Points, in no order, along strands that fork and pass close to each other.
In the rows, 128 means zero.
Points whose rows are less than 145 apart are linked; no others are. Some points are linked to none.
<329>: [138  80 147 149  93  75 142  93 147  72  75 145 109 113 115 115 112 142
 126  99 116 122  99  59 144 117  98 132 117 122 170 156 127 154 149  96]
<1752>: [138  98 157 106 126 136 114 151 113 165 124 130 117 128 185 142 121 135
 122 151 138 143 133 133 147  89 123 125  98 158  87 122 123 101  92 108]
<1414>: [176  98 131 106  74 102 139 140 129 144  94  53 119 155  98 118 136 114
 102 142 134 104 106 176 109 152  97 146 151 159 118 145 129 121 113 103]
<867>: [128 176  92 135 150 169  86 140 134  99 158 149  82 126 133 114 126 166
 174 171 128 186 100 134  71 181 187  84 106 129 137 159 142 127 111 135]
<1340>: [142 127 100 211 178 146 149 113 131 142 126 177 188 131 116 113 121 116
 117 133 121 124 122 115 156 135  87 208 163  98 126 126 154 180 129 162]
<1474>: [121 135 177  81  78  74 145 120 108 123  97 101  96 163  96  91 159  90
  93 134 140  33 129 114 144  83 115 135 147 205 160 156 111 128 159 112]
<88>: [104 133 131 158 129  96 121  74 160 112 136 160 138 124  98 119 118 143
 149 145 133 167 141  89  97 155 130 141  77  57 112 149 114 125 122 141]
<1160>: [ 78 136 119 124 104 115  54 187 119 145  87  86  91 156 147 123 117 116
 134 156 154 101 102 130  89  84  96 143 147 160 143 102 142 170 137  85]
<704>: [143 148  77 151 163 168 128 171 117 160 192 182 140 166 107 102 103 170
 118 169 152 137 139  96 142 173 155  79 110 155 172 168 132 156 115 158]
<388>: [133  87 149 109 114 136 157  80 149  92 116 177  98  91 140 151 143 109
 184  75  92 164 116 161 115 103 177 119 133 153 155 124  92  95 115  96]
<1834>: [111 105 126 122 124 170  95  95 162  53 114 136 102 101 128 107 141 123
 149 111 105 142 125 162 129 143 169 140 162 175 182 174 127 158 166 127]
<654>: [166  96 158  56  69 108 187 133 108 140 136  92 117 129 115 161 129 111
 106 130 165 120  97 154 120 112 155 100 140 171 102 156  99 101 184  91]
<1802>: [114 131 136  84 145 133 166 134 118 135 112 156 118 122 102 141 167 112
 124 117 116 171 110 191 119 119 126 160 167 100 112 137 154  81  74  74]
<493>: [117 114 183 149 141 140 143 151 125 131 104 125 117 131 167 166 165 149
 117 120 131 187 125 104 147  63 104 129 145 160  96 121 100  97  92 108]
<599>: [142 153  97 109 151 146 162 173  92 155 144 130 156 148 170 117 156 204
 173 153 123 169 143  97 178 169 111 115  98 146 142 103 183 136 123 111]
<1230>: [118 178  88 209 145 136  95 115 107  94 161 132 123 169  74  80 150 152
 140 191 132 127 166 127  99 148 135 129 134  99 149 108 139 177  58 148]
<1480>: [101 174 100 167 166 123 137 178 126 155 114 130 141 146  94 128 175 131
 112 164 166 142 151 101 151 159 108 109 112  90 144 116 159 119 117 131]
<1147>: [ 97 114  97  63 128 101  91 160 141  91 112 119 157 168 139 107 123  94
 158 107 141  78  68  92 154  92 104  78 121  96  84 167  97 123 175 136]
<763>: [152 106 164 143 113 127 162 137 115 167 141 139 100  95 114 143  87 142
  87  87 123 140 165 119 110  69 137 150 149 144  96 125  86 105 127 114]
<1008>: [166  93 141  51 107 150 147 131 151 107 136 103 165  89 141 150 177  99
 141 120 123 125 109 187 140 168 168 110 144 176 109 119 107  87 104 126]
<92>: [171  73 169 174  98 180 118 116 132 129 161 100 108  92 154 119 110 146
 120 177  89 133 152 166 103 108 130 176 127 167 106 129 114 124  66 136]
<1532>: [130  81 143 201  82  98 127 121 131  74 103 164 113 108 113  84 110 159
 106 117  88 127 119  68 102  94  92 165 134 128 148 101 132 150 118  74]
<1305>: [128 192  91 154 167 149  95 136  88 107 174 166  82 170 106 110 114 147
 158 178 118 159 140 127  59 179 177 101  96 125 131 116 119 114  52 152]
<1832>: [163 126 129  35 124  97 124 180 137 146 116  89  96 126 132 140 140  76
 140 175 140 112  59 184  93 155 179  96 136 178 102 117 106  82 125 104]
<1036>: [110 173 176 196 178 181 133 137 126 149 116 129 109 111 134 167 122 112
  55  75 126 138 140  96 166  90  82 111 137 144 143  99 107 140 153 143]
<144>: [ 78 145  75 181 145 115  71 111  94  97  77 150 114 148  79 103 107 115
 179 131 116 144 134 152 100 122 166 115 127 109 167 112 129 172 132 136]
<42>: [183  94 133 114 103 194 158  87 149 151 164 110 103  76 152 150 114 127
  99 114 137 187 141 192 113 152 164 115 154 162 134 148 130 100 106 114]
<1483>: [ 62 177 142 166 154 170 111 164 125 154 123 109 112 132 148 156 107 105
  74 111 141 125 155  87 129  94  89 123 135 142 124 132 161 152 144 133]
<1554>: [186 132 173 140  91 132 163 148 125 154 182  76 116  83 115 153 137 115
 119 190 162 179 106 155 100 128 169 143 176 176  79  89  73  90 112 106]
<1066>: [156  94 142  77  58  72 151 148 112 135 139 130 131 139 110 126 137 113
 151 118 152  96 114 162 139 118 156 129  99 117  97 179 117  99 168  94]
<1208>: [137  75 166 117 110 151 130 117 126  91  99 130 111 108 125 170 173 131
 124 127 136 150 123 113 134  66 136 113 143 167 117  97  62  91  83 116]
<59>: [131 149  88 149 179 132 161 157 130 153 143 164 191 173 106 142 155 107
 120 129 155 127 132 118 188 163 108 126 111  83 141 117 161 145 138 167]
<607>: [158 130 131  84 109  90 111 105 135  98 144  88  86 102  94 148  97  72
 133 144 121 102  83 179  76 153 182 153 173 143  87 127  97 103  89 136]
<1789>: [133  83 150  82 106  74 150 147 113 169 107 106 159 170 107 108 112 124
 117 141 145  81 130 141 144 123 109 142 134 143  99 167 128 118 130  97]
<1676>: [149 185  53 161 171 135 155 168 128 189 184 137 139 146 143  72 153 186
 123 170 151 100 137  87 162 138 123  92 115 144 177 100 105 155  68 167]
<1184>: [168  85 173 176  97 112 144  91  98 129 170 142 128  91  82  85  63 147
  92 134 104  89 187 120 125 104 138 180 132 142 105 129 105 139  92 140]
<102>: [131 130 173 113  95  79 157 149 137 139 120  97  88 132  96  99 135 122
  66 107 107  54 120  84 126  71  90 149 163 191 106 174 122 129 162  96]
<1438>: [161 170 145 124 206 219 152 179 121 201 118 144 127 122 205 161 119 139
  96 125  93 108  50 111 173 138  85 177 148 121  89 122 159 144 139 123]
<1563>: [ 67 164 149 136 131 139 118 102 127 132 118 108 104 114 137 155 116 118
  49 112 112  90 131  60 153  74  71 138 163 160  97 149 151 146 152 153]
<140>: [ 77 156 118  80 164 147 120 163 127 116 142 160 183 148 164 145 150  75
 109 110 142 103 101  77 182 111  77  84 141 106 113 150 157 137 162 146]
<853>: [118 141 125 111 185 212  96 155 119 137 149 184 175 173 181 121  76 109
 155 116 131 119 119 134 148 145 135  78 119 143 155 147 132 160 173 183]
<396>: [122 142 124 115 107  74 100  99 133 116 107  96 103 135  93 115 132 122
 131 134 130 134 131 165 109 145  99 150 129  58 101 102 162  93  91 102]
<488>: [132 161  85 171 135 146 160 168 128 137 118 131 104 122 101 139 206 141
 119 164 173 185 119 116 121 182 117 117 133  87 134 139 156  90 107 109]
<1334>: [125 188  91 143 193 131 110 133 125 187 115 161 183 150 159 103 113 124
 141 143 133 106  98 129 140 130 101 158 124  72 137  70 134 123 121 158]
<852>: [139 116 161 158 163 171 125 108 162 179 146 148 160 137 177 136 101 160
 118  93 111 134 154 145 154 126 117 122  76 150 139 148 112 162 151 174]
<723>: [178 149 173 125 106 154 188 157 130 134 135  77 113  95 116 148 149  62
  95 157 151 145  96 150  96 148 155 148 162 213 100 136 105 108 140 109]
<358>: [199  90 165 191 101 139 152 140 116 102 155 130 139  82  86  84  63 134
  74 124  86  65 176  80 123  96 127 144 161 167 130 113 107 173 128 127]
<530>: [135 126 162 162 139 128 134 117 146 179 105 135 133 121 148 128  77  83
  98  98 119  64 115 134 141  88  97 164 139 154 154 119 132 149 155 163]
<549>: [131 111 104 114  89  66 109  97 112  44 105 114  79  98  65  74 114  88
 177 139  92  62  97 145  91 144 182 154 171 138 129 113 112 102 110 124]
<1234>: [128 115 130  77 123 164 100 116 121 152 145 153 147 130 148 127 103 120
 143  82 118 120 195 151 168 122 143  63 108 109 165 142 167 136 181 165]
<1283>: [126  95 114  92 147 141  82 137 129  85 174 171 175 113 159 122 148 177
 187 141 104 181 176 120 170 150 133  85  70 113 105 102 122 151 118 138]
<1508>: [147 152 104 193 204 170 176 131 154 158 144 171 200 140 101 145 161 133
 124 131 112  97 109 129 186 160 110 179 134  85 120 134 147 147 142 175]
<600>: [150  84 168 100 101 120 174 111 143  71 124 134  95  82 119 146 155 113
 146 127 120 160  94 131 114  91 177 111 174 181 154 106  55 103 108 101]
<1501>: [130 167  82 129 128 119 108 106 131 116 151 136 148 157 131 118 126 177
 179 134 116 160 149 155  96 215 162  91  62  61 105 128 164 130 112 144]
<421>: [172 110 123  97 103 128 141 115 209  74 130  94 152  97 123 149 151  91
 164 117 101 109  77 161 109 156 163 133 153 174 129 146  73 113 120 149]
<936>: [137  80 182 153 117 182 110 144 131 128 138  78 104  94 156 147 156 159
 101 149 107 129 140 147 143 105 110 172 152 203 146 143 122 150 102 117]
<972>: [109 165 101 166 174 143 103  96 107 121 151 154 157 144 123  97 107 144
 141 177 124 143 170 109 132 151 115 162 116  80 131 102 163 157  80 157]
<1141>: [115 213  36 106 186  81 145 150  93 163 136 135 166 168 102  80 142 153
 187 184 148  99 121 100 156 177 128 107 100 102 142  37 146 111  79 151]
<673>: [159 130 108 121 132 139 106 137 140 139 131 121 132 114 166 124 138 177
 167 140 144 176 150 152 140 186 142 111  70  73 129 112 159  97 130 108]
<1517>: [ 88 190 128 171 149 121 160 132 182 140 127 152 158 159 108 163 158 102
 115 109 129  96 101  67 137 136  89 145 131 108 145 170 164 163 206 141]
<1692>: [151  98 140  97  68  58 191 113 138  89 150 140 117 108  89 119 174 100
 152 127 175  96  88 118 138  89 209 110 172 184 120 158  67  77 171  76]
<353>: [115 131 145 120 142 124  84  85 128 147 120 122 145 139 149 124 101  97
  97  76 126  67 133 129 142 109 106 135 141 176 179 119 126 198 168 169]
<1263>: [ 91 128 105 106 148 128 112 128 113 148 143 170 195 158 119 125 107  82
 147  83 134 101 151 155 159 121 128  97 105  86 166 122 157 161 187 154]
<1557>: [105 109  93  85 114  93 140 171  95 107 107 161 160 168 135 133 119  74
 163  87 115 121 100 127 128 112 117  71 104  75  81 145  99 124 174 104]
<718>: [106 112 171  90  79 106 209 103 124 135 128 155 112 127 135 162 143 128
  87  46  94  80 148 109 152  91 125  99 132 157 108 190 132 113 196 111]
<1642>: [132 179  93 204 150 159 111 135 111  94 164 190 147 176 102 119  84 146
 137 166 115 144 135 105  66 151 136 109  85 117 127 146 110 144  79 184]
<1101>: [173 106 151 107  82 172 163 150 124 169 161  76 117  89 142 145 110  88
  99 126 128 134 116 176 117 149 147 142 166 197 126 140 119  99  95 112]
<1136>: [ 81 130 115 139 172 157 120 152  79 139 130 183 151 154 123 135  92  79
 129 119 136 141 103  85 129 123 133 111 114  95 132 129 117 112  98 153]
<1524>: [118 187 135 228 128 128 116 142 157 121 133 163 117 133 115 147 125 120
 123 153 166 155 151 104  86  91 109 109 108  85 135  79  95 141 128 118]
<282>: [149 102 183 138  86 117 159 164 118 110 119  81  92 118 109 117 136 111
  62 157 126 106 149 122 122  78  82 169 168 169  99 148 117 139 135  84]
<766>: [127 170 136 205 133 156 112 154 130 107  91 118 118 135 150 144 139 130
  85  81 122 126 162  84 135  91  60 109 135 126 138  55  99 150 133 138]
<1541>: [146 147 109 194 112 134 106 107  97 105 102 113 120 140 123  94 118 158
 119 128 103 130 167 143 108 105  92 144 154  99 125  55 146 156  87 121]
<902>: [192 118 119 148  63 111 147 130 177 117 109  67 109 113 115 139 119 115
 116 104 109 144  94 171  82 150  94 153 153 146 133 111 125 121  94 102]
<180>: [ 62 126 126  95 157 102  73 152 137 124  79 121 149 158 129 137 118 103
 146 127 175 116  99 109 151 103  73  95 122 124 130 140 115 130 157 126]
<658>: [ 67 174 145 153 124 161 144  69 149 119 105 132 125  61 136 176  89 150
  48 119  67  86 115  61 159  75 103 144 139 147  87 152 129 147 153 183]
<344>: [145 231  28 157 144  95 129 142  88 158 136  91 119 159 133  77 134 178
 121 199 141 121 164 125  97 188 107 117 109  78 129  60 165 142  82 146]
<811>: [ 98 122 166  57  94 121 130 114 105 130  84  98 108 142 137 138 167 104
 105  97 132  76 145 147 151  92 106 102 149 182 137 131 133 112 153 135]
<597>: [114 166  87 188 147 138 138 163 149 140 139 170 135 177  99 137 122 115
 157 139 144 117 116 100  96 172 141 129  90 128 182 156 130 187 146 159]
<1227>: [ 86 125  87 174 119 135  96 126  90  70  80 122  75 120  95  88 141 119
 168 129 121 150 121 166  99 110 140 143 171 150 184 131 152 186 150 135]
<1464>: [ 97 151 127  97 144 146 159 185  80 152 100 141 126 156 123 139 170 112
 101 136 137 199 106 145 135 118  89 123 150 108 101 144 174  79 109  76]
<182>: [125  91 117 122 108 143 145  91 140  79 133 179 101 119 110 124 140 129
 179 116 122 190 119 134  92 112 202 128 140 109 135 171 103 123 158  89]
<1760>: [ 81 138 161 142 185 140 151 135 135 203 151 149 156 112 132 158 147 146
 103  89 108 115 170  79 164 117 137 156 123 130 129 186 159 145 182 126]
<994>: [152  86 122 131  86  90 123 109 104  70  92 136 106 106  76  81 114 113
 150 133 119 106 133 151 124 109 137 149 153 130 146 109 117 123 102 114]
<214>: [147 169 102 199 179 190 137 157 114 163 172 199 131 154 122 111  75 165
 108 158 119 154 125 103 116 135 129 143 106 142 140 166 120 160  92 172]
<257>: [ 92 161  85 133 157  89  80 148 106 160  67 110 133 166 140 122 109 142
 156 129 150 148 113 139 119 148 117 111  93 104 141  76 136 138 139 136]
<399>: [139  81 187 125 125 133 144 130 139 211 174 102 121  81 125 150 120 140
  81 152 155 126 181 114 130 124 163 160 117 161 133 164 123 135 187 127]
<683>: [137 100 102 173 159  92 103  89 140 160 107 124 180 128 109 101 114 133
 109 140 151 116 133 124 167 119  89 189 148  92 140 117 161 146 139 160]
<1130>: [100 155 142 154 137 108  95  66 143  73 147 136  84 136 124 135 140 160
 180 157 113 171 152 144  95 154 157 141 102  58 126 121 131 125 102 133]
<119>: [123 174 119 119 144 139 149  86  79 163 154 139 104 123 166 103 116 162
 108 111 122 172 160 165 108 165 168 127 112  68  97  80 141  68  74 118]
<978>: [108  93 123  63 115  72 104 135 154  89  98 130 123 116 101 121 170 100
 179 145 160 103 112 175 117 106 170 120 162 122  98 137  88  87 108 112]
<349>: [115 144 122  53 122 129 117 154 169 129 106  83 125 130 180 169 195 127
 128 108 117 133 113 169 159 139 112 103 124 156 138 120 153  95 143 101]
<383>: [ 96  93 122  70 132 128 141 130 119  89 126 157 140 117 108 136 179  95
 155 120 128 157  96 182 129  85 165 135 169 111 114 150 117  79  94 110]
<757>: [117  82 126  91  71 123 165 138 107  98 129 158 141 164 145 140  93 118
 134  56 125 126 123 100 118 113 135  83 127 100  94 173 114 115 192 108]
<1085>: [119 171  82 102 142  98 103 133 130 125 121  88  88 107 129 115 127  93
 137 138 115 139 122 197  96 156 113 162 167  69  97  84 159  85  50  94]
<1341>: [151 128 120 161 109 187 156 122 158 133 148 106 110  90 155 127 132 115
 106 137 121 193 109 172  90 134 130 167 151 113 122 151 133 102  94 100]
<36>: [117 140 133 162 166 193  81 120 128 111 129 179 162 137 161 110  77 116
 142 111 111 122 105 102 117 115 108 108 113 162 173 149  95 170 140 176]
<1497>: [104 139  87 147 151 160 120 153 115 109 115 128 107 125 134 141 168 126
 150 153 133 184 120 139 114 198 132 139 137  87 131 154 188 124  93 121]
<4>: [124 118 138 109 157 173 121 121 128 130 119 113 135 108 146 130 199 134
 113 119 147 163 190 166 157 149 140 105 146 138 156 122 165 100 123 126]
<1259>: [141  77 162 144 103 127 137 143 106 153 123  71  93 116 132 119 142 150
 109 144  99  91 145 101 143  97  93 190 154 193 122 141 135 188 139 125]
<1805>: [182  89 151 145  78 150 147 117 186  71 134  78 100  79 106 142 122 125
  99 129 117 135 105 148  98 143 127 163 158 176 144 114 102 129 147  95]
<371>: [153  91 166  97 101 102 115 129 107 137 155 119 120 124 134 145 112 127
 162 174 144 121 122 117 106 124 154 136 100 162  90 121  90  97  73 143]
<602>: [130  80 117 112  81  70 151 103 152  55 139 157  90  89  90 126 154 127
 192 118 151 128  96 117 104 101 208 132 165 126 139 162  95  96 160  85]
<1705>: [102  99 114  86 141 112  83 127 105  77  92 140 118 143 146 126 134 142
 209 137  97 115  99 174 120 131 162 122 106 107 118 110 107 130  96 149]
<1488>: [180 113 135  89 131 139  83  72 130 138 130 105 109  86 110 129 110 134
 105 154 164 138 163 175 105 163 176 127 114 108 135  91 125 102 102 149]
<1375>: [210  88 183 167  72 106 138  68 111 112 154  87 110  92  78  95  96 143
 115 170  93  90 159 129  94 141 136 169 126 162 105 112  97 158  75 131]
<1183>: [162 135 179 149  90 112 180 130 113 168 155 113 113  97  90 157 116 128
  90 160 162 148 124 137 106  81 159 119 150 166 114  97  72 103 132 102]
<1761>: [130 168  79 120 184 197 112 170 120 149 166 181 173 160 137 114 100 130
 128 138 150 140 141 101 156 185 138  45  98 130 174 120 147 147 134 181]
<1636>: [104 119 126 141 112 151 140 138  74 178 130 101  94 152 174 131 130 164
 107 106  90 143 148 140 125 135 104 147 144 148 139 152 180 154 140 108]
<453>: [ 64 151  87 125 179 140 112 150  99 137 117 185 140 164  95 107  79  96
 166 148 122 128 110 110 107 141 162 111  72  96 128 138 151 132 135 158]
<190>: [104 124 110 147 149  77  90  92  91 142 116 110 166 135 110 105  85 144
 151 150 141 122 127 108 140 128 112 175 116  51 110 113 146 157  95 147]
<782>: [141  66 146 103  85  80 146  99 153  95  75 122 130 133 108 140 155 157
 150 104 113 132 109 122 133 121 108 104 101 107 128 137 111 135 164  92]
<915>: [134 179 107 190 163 151 175 155 184 165 168 167 138 154 100 177 142 118
  97 120 130 103 129  85 138 165 123 138 107 110 180 156 131 171 184 167]
<669>: [ 76  93 121 133 128 140  78 120 122  97 131 109 159 146 164 144 137 126
 122 112 152 106 127  61 176 128 107 112 138 127 125 186 149 193 189 158]
<1117>: [152 113 129 200 102 122 121 134 128  93  85 126 122 139 133 130 120 159
  99 125 115 142 137  91 136  83  68 134 133 129 118  79 112 129  90 101]
<1007>: [137 131 157 156 136  83 151 103 171 134 128 161 165 137 129 151 106 150
 121 124 135 127 123 100 130 110  99 178  89  64  85 126 132 128 128 135]
<1390>: [147 182  65 127 155 121 121 126  95 115 163 136 147 163 131 102 124 196
 185 156 110 149 156 127 146 204 145  84  66 105 134 100 135 126  82 160]
<142>: [117 137 105  78 137  68  76 111 102 166  89 103 167 161 139 131  65 140
 162 133 135  92 107 146 132 139 114  95  98  94 116  68 142 124 113 146]
<1785>: [105 139 141 159 190 138 148 157 129 221 130 139 154 131 158 163 134 143
 110  94 115 113 133  97 160 103 107 185 114 153 125 141 143 165 123 129]
<1830>: [152 100 156 108 123  81 140 120 157 171 121 145 200 140 107 117  88 125
 115 120 152 101 125 148 161 120  94 149 111  83  90 169 140 122 139 127]
<576>: [167  81 138  65 120 147  87 126 145 159 158 152 185 105 164 131 107 168
 167 130 125 141 181 143 152 140 145  81  80 109 117  94 115 138 148 126]
<1254>: [124 184  63  93 200 106 115 134  92 193 129 166 202 159 136  99 104 147
 168 136 137 112 143 134 167 148 130 116 116 108 152  42 158 137 102 151]
<1016>: [129 164 167 115 133  94 113  68 126 106 170 122  77 132 177 153 156 164
 174 128  94 148 148 134  99 143 161 137  99  75  95 112 103 107  78 111]
<1366>: [153  98 147 100 119 170 102 134 142 163 153 117 186 123 200 130 103 150
 135  96 112 116 144 130 172 146 107  96  81 154 117 134 112 162 156 150]
<34>: [117 176  64 209 157 112 113 146 133 159 152 130 144 164  90  80 151 161
 129 186 169 114 156 107 122 131 117 121 127 113 177  95 106 174  82 170]
<179>: [119 188 136 175 105 100 133 141  92 123 115 116 117 146 117 116 137 137
  91 105 124 137 191 140  84  88  93 133 124  83 106  37 120 109  76 117]
<192>: [128 123 111 146 123 167 120 110 130  57 144 165 103 138 104 131 138 147
 170 135 116 178 104 158  71 178 192 107 114  97 132 186 156 137 133 123]
<390>: [ 97 103 126 182 128 173 131 111 129  80 110 158  66 144  94  90 149 125
 158 115  98 163 131 157 102 144 142 137 163 149 188 174 155 165 148 128]
<1482>: [100 105 106 145  73 106  66 152 102 104  95 104  81 127 113  96 106  99
 137 130 128  60 122 112  98  70 111 146 163 159 165 121 121 186 162 115]
<1685>: [137 159 145  98 178 165 149 157 167 178 130 135 165 160 208 165 130 132
 107 129 111 109  54  79 183 117  63 134 120 140  98 132 143 126 149 131]
<524>: [106 123 129 125 153 150 150 175  70 162 126 165 143 128 128 137 113 112
  94 108 142 171 129  96 134 105 109 118 146  98 102 138 152  90 115 115]
<1461>: [106  87 119 128 104 104  81  86  98 119 103  79 128 127 122 100 115 115
 127 103 133  84 130 128 143  99 122 128 151 174 183 126 128 171 168 144]
<1698>: [134 119 158  41 123 141 151 138 196 145 148  69 143 101 150 161 192  92
 135 147 115 117  97 175 151 155 124 120 146 206 142 151 134 107 134 107]
<945>: [148  76 161 166  96 135 112 125 141  86 122 131  96  99  96  83 109 137
  96 146 115  87 161 105 126  90 124 139 155 187 164  99  89 176 137 134]
<656>: [141 120 122  47 110 114 128 157 157 116  98 100 154 152 161 139 187 156
 139 139 125 162  97 165 148 156  81 111 135 109  79 134 147  92 114  62]
<848>: [ 86 142 158  50 104 118 140 127 142 111  84  91  85 161 150 149 171 118
 112 104 124 122 117 136 138 102 121  89 122 153 132 166 156  94 156  86]
<989>: [ 85 141 110 150  97 119 112 161 112 130  98  92  99 142 165 112 137 139
 161 175 130 143 111 159  83 115 122 158 137 138 150 120 158 152 131  78]
<480>: [113 156 125  90 154 156 132 134 145 165 121 160 169 136 162 141  91  66
 120  76 137  71 106 148 165 133 114 120 133 113 163 153 168 150 199 163]
<740>: [115 143 136 109 154 172 121 116 111 150 158 118 150 129 166 143 129 145
  87  76 133 156 180 119 152 179 133  65 102 128 137 156 179 134 194 155]
<1327>: [160 151 112  95 120 126  92 120 156 111 137  78  95  89 117 134 126  83
 107 135 132 108 124 205 123 145 150 151 172 108  95  86 112  82  50 125]
<487>: [136 129 140 135 166 168 127 130 159 165 117 169 176 139 137 136  70  80
 108 108 119  90  89 130 171 118 109 156 130  98 147 130 140 120 147 149]
<79>: [134 183 123 138 146 115 158 129  78 184 143 149 111 122 137 110 113 136
 108 115 119 130 199 156 107 115 123 139 107  86  98  63 134  94  66 136]
<176>: [111  96 150 142  95 137 109  96 166  93 140 122  90 107 115 110 102 105
 121 109 153 130 135  75 106 107 162 101 129 157 171 155  92 141 207 135]
<262>: [164  90 141 105 105 124  99 121 158 150 131  88 119 103 132 121 125 148
 124 143 142 162 162 134 120 148 155 137  82 113 136 122 141  98 146 143]
<1531>: [142  73 187 136 129 100 174 132 116 152 115 149 132 118  88 140 106 153
  83  98 116 119 139 101 155  81  89 174 144 141  68 158  88 105 121 104]
<1018>: [132 128 174  60  97 117 190 111 119 160 151 112 103 122 159 180 152 133
  84  82 142 131 137 125 137  95 138 103 148 163  92 191 124  91 182 110]
<1167>: [135 146 155 203 184 165 160 129 146 181 123 146 155 128 155 154 109 158
 117  60  91 118 151 133 152 109 119 186 108 129 134 117  98 163 143 160]
<303>: [131 209  46 114 174  79 102 143  84 137 107  93 121 138 132  81 136 183
 165 186 132 126 118 112 134 178 104 123 126  82 135  36 167 111  84 120]
<1168>: [150 137 126 108 125 134 112  71 108 143 159 119 111 111 144 126  70 140
 100 131 153 194 175 169 116 138 161  99 113  64 104 106 142  83 100 139]
<636>: [ 95 119 176 164 140 157 102 110 157 133 156 124  94 108 153 130 121 125
 110 127 162 175 165 101 107  98 144 117 114 131 163 143 124 150 176 128]
<6>: [100  75 146  91  89 128 193 105  88  78 123 141 109 125 126 135 131 140
 100  47 102 126 129  78 144 100 136 110 145 137 110 184 142  86 183 109]
<162>: [112 145 133 102 158 134  86 101 139 112 152 154 169 151 174 115 161 173
 186 163 118 133 157 147 140 141 156 120  67 103 115  88 104 131  81 128]
<1404>: [ 91 150 110 113 183 132  86 156 146 128  93 150 188 131 138 125 141  94
 149 138 179 126  89  86 166 137  92 110 143  92 120 109 150 141 141 136]
<884>: [106 135 133  88 131 184 132 112 114 146 131 119 124 112 170 176 167 142
  91  75 135 141 162 119 171 136 112  89 124 151 145 132 186 118 130 144]
<1126>: [114 156 150 119 151 115 143 152 164 162 117 131 154 169 169 178 122 149
 102 101 137 144  92  84 157 119  67 116 114 115  87 164 129 103 169 123]
<1191>: [131 108 142 126 116 129 131 105 160  98  95 116 119 112 127 174 199 127
 123  93 149 172 168 180 156 145 127 118 113  91 157 119 158 104 145 130]
<1321>: [114 104 121  60 125  81  67 162 135  99 120 128 138 124 110 131 135 121
 171 162 132 104 123 143 136 111 165  88 100  94  79  93 101 116 102 125]
<1667>: [147  68 130 119  87 125 181 115 145  77 105 130  95 110 120 150 146  97
 108  75 102 162  69 139 113 108  97 140 190 137 142 165 137  90 126  93]
<229>: [153  94 161 141  94 117 145 135 158 168 150  71  92  80 121 125 130 133
  99 146 168 147 147 158 114 136 143 148 111 138 127 151 129 112 172 113]
<929>: [ 81 137  81 178 138 132 107 140  94 126  98 144 122 176  95 121  93 102
 156 119 121 137 121 108  89 145 145  95  99 112 183 153 134 153 169 144]
<1779>: [168 137 151  80 104  75 139  88 124 104 158 103  99 137 150 162 139 140
 168 158 119 114 105 136  90 141 151 144  94 125  91 106  86 107  47 117]
<1616>: [ 71 156 140  96 160 125 146 149 153 111 144 138 151 155 145 168 169 117
  99 111 145 151 109  57 148 114  78  74 113 110  80 166 148 110 191 104]
<16>: [146 128  96 129  78 100 139 125 147  68 119 113  89  77  88  93  98  76
 163 147  99  77  74 166  84 156 205 175 162 178 117 145  78 101  95 138]
<267>: [125  80 110 122 109 114 106 117 127  91 102 128 147 147 112 148 159 135
 163 102 124 139 138 149 137 151 126 111 114 102 136 132 163 145 156 124]
<1033>: [201  69 165 174  78 126 188 105 116  91 143  95 110  71  89 127 122 139
 103 153 115 134 133 105 115 156 140 156 158 184 117 124 106 129 115 108]
<788>: [193  91 142 151  63  89 167 113  85  81 116  88 116 100  66  87 121 102
 121 148 120 110  96 120 109 137 152 158 164 173 119 130  93 101 110 115]
<1040>: [152 187  26 115 163 128 129 125 122 140 191 136 139 159 119  79 120 207
 148 180 142 125 138  94 124 181 144  70  89 125 160  99 118 154  72 185]
<189>: [ 89 105 165 124 129 138 154 122 146 163 160 137 124  75 124 161 115 103
  88  97 144 118 168  88 136 102 152 158 137 125 133 189 152 116 209 137]
<300>: [109 197  79 171 167  93  99 114 121 175 106 125 153 167 148 102 105 123
 144 132 134 119 136 148  90 132 111 144  81  81 133  61 111 137 106 151]
<1122>: [118 110 163 176  98 150 100 116 146  75 130 149  91  85 115  99  93 100
  82 113 127 112 155  64 115  81 129 147 168 154 189 132 117 155 172 115]
<475>: [111 102 126 145 121 152 151 131 151  95 139 122 125  98 153 151 142 139
 156 150 133 196 102 123 108 148 143 146 164 103 104 175 149  99 105  96]
<1519>: [137  88 170 109 103 109 136 107 151 111 136 125 165 129 113 148 137 105
 104  95 149  78 140  87 182 112 102  98 124 149 108 141  99 134 165 150]
<1430>: [140  94 110  85 117 136 101 106 190  94 119 111 133  85 109 117 153  92
 187 110 115 109  99 186 124 144 182 150 150 165 177 136 112 136 133 133]
<1151>: [137 132 117  72 128  59 100 117 103 137 122  97 130 158 119 129 120 154
 147 144 144 136 123 168 122 164 107 119  90  73  90  93 151  82  81 143]
<266>: [ 94 104 114 106 128  96  93 154 113 122  79 117  99 145 166 123 149 134
 190 149 104 131  93 163 102 117 141 141 103 144 150 137 123 157 138 112]

Follow the links from the first point to the second, and from the first to the third. Name the last point that the two ways share.
<853>, <945>, <1018> => <1789>
<257>, <1147>, <1007> => <1789>
<1501>, <658>, <480> => <1117>
<788>, <867>, <1692> => <182>
<1122>, <182>, <1254> => <1033>
<972>, <1760>, <530> => <262>
<1785>, <59>, <1263> => <262>
<1141>, <654>, <1122> => <1033>
<636>, <1692>, <704> => <182>

A fork is a point with three links. Follow the links from the first point to the second and name the forks in between, in order.
<757>, <257> => <1789> > <1033>
<723>, <229> => <262>
<1168>, <266> => <1117>
<1191>, <229> => <1117> > <262>
<853>, <1066> => <182> > <1789>
<1018>, <1305> => <1789> > <182>
